Each row is a point on a landscape with many valleys, with its height.
A ball rolls from a point to the lowest of its 5 nearest points, and stops where none of them is lower. Distance is the straight distance between rows; heights are no part of it.
z_323 (h 22.5): [110 102 113 127 184 124  81 177 126 194 123]
z_520 (h 33.0): [ 73  83  79 132 169 133  86 217 136 240 127]
z_84 (h 6.8): [106 144 142 115  83 158 178  92 142  87 105]
z_639 (h 22.9): [155 155 112 132  92 122 160  79 119 106 176]
z_507 (h 37.9): [142 106 155 139 153 112 105 169 120 123 108]
z_379 (h 35.9): [176 123 140 156 156  89  72 121 103 111 181]
z_645 (h 15.4): [127 142 124 122 146 129 121 129 136 124 106]
z_241 (h 47.0): [183 108 173 166 135  85  90 153 111  87 161]
z_747 (h 9.1): [ 80 137 124 112 107 190 141 165 118 134  48]
z_902 (h 19.3): [ 84 161  95  92 130 175 127 119 129 175  78]
z_7 (h 20.2): [113 128 152 132  57 141 198  80 134  75 137]
z_295 (h 11.6): [122 139 125 117 120 144 147 108 133 116 106]
z_702 (h 32.2): [152 116 150 144  87 108 182  98 125  68 180]
z_669 (h 19.5): [130 151 105 111 131 135 132  93 133 133 128]
z_64 (h 32.7): [162 110 167 151 114 104 134 135 122  81 144]
z_29 (h 41.9): [142 142 120 126 163 115  99 112 128 143 149]
z_568 (h 12.8): [109 163 106  99 102 172 145 100 129 135  87]
z_328 (h 8.1): [ 78 144 101  99 125 183 133 155 128 154  60]
z_144 (h 12.1): [113 131 156 124  80 146 182 110 141  77 116]
z_858 (h 55.0): [168 114 165 142 147  93  95 164 121 110 132]
z_599 (h 7.1): [ 89 118 103 117 137 150 119 177 118 171  73]
z_243 (h 42.2): [156 127 136 137 150 106 109 133 128 130 135]
z_495 (h 58.3): [153 116 139 149 184  95  74 154 132 154 145]
z_825 (h 9.4): [ 95 135 148 112  92 166 160 124 137  88  91]
z_119 (h 35.6): [163 129 125 141 159  91  83 102 117 134 191]
z_341 (h 64.6): [135 123 119 133 190 107  65 127 135 178 179]
z_421 (h 7.0): [119 157 106 101 143 148 110  99 139 165 110]
z_223 (h 8.6): [ 93 128 101 110 150 151 116 169 130 180  87]
z_110 (h 3.1): [170 122 129 145 149 102  89 118 119 115 159]
z_303 (h 21.6): [149 146 128 134  93 123 165  88 123  86 164]
z_400 (h 5.7): [154 103 168 147  88 100 159 127 130  65 151]
z_605 (h 9.3): [ 85 158 125  98 100 194 147 126 130 124  63]
z_441 (h 45.5): [115 101 160 143  46 121 209  93 138  74 174]
z_552 (h 28.4): [123 161 108 122  84 139 170  60 127 111 151]
z_503 (h 31.3): [ 85 101  93 124 188 127  77 187 134 231 132]
z_339 (h 9.7): [111 136 126 113 129 152 138 143 133 132  79]
z_777 (h 46.0): [152 133 129 134 168 107  92 135 128 144 148]
z_616 (h 5.4): [168 140 124 143 123 105 130  86 119 119 172]
z_47 (h 18.1): [ 95 134  87 117 158 143 102 138 139 189  99]
z_178 (h 13.5): [126 127 137 125 137 133 134 138 138 114  97]
z_485 (h 26.6): [135 112 160 139 102 119 157 119 135  81 122]
z_365 (h 4.7): [172 136 117 138 131  93 123  97 120 118 187]
z_555 (h 19.8): [129 117 147 131  88 131 178 105 135  79 144]
z_257 (h 3.0): [114 104 112 135 159 121  95 203 123 174  87]
z_200 (h 14.2): [115 125 118 119 164 132 104 154 132 160  96]
z_26 (h 26.1): [133 122 136 130  63 118 198  87 119  84 162]
z_468 (h 27.8): [ 82 118  91 111 176 139  92 163 141 218 122]
z_517 (h 17.0): [144 132 138 132 114 119 153 107 126  95 140]
z_216 (h 44.8): [187 110 159 152 125  83 115 136 114  87 163]

Where does a ball stop that starts at each point below?
z_605 | z_257
z_507 | z_257
z_495 | z_110
z_468 | z_257
z_26 | z_84
z_441 | z_84
z_747 | z_257
z_639 | z_110
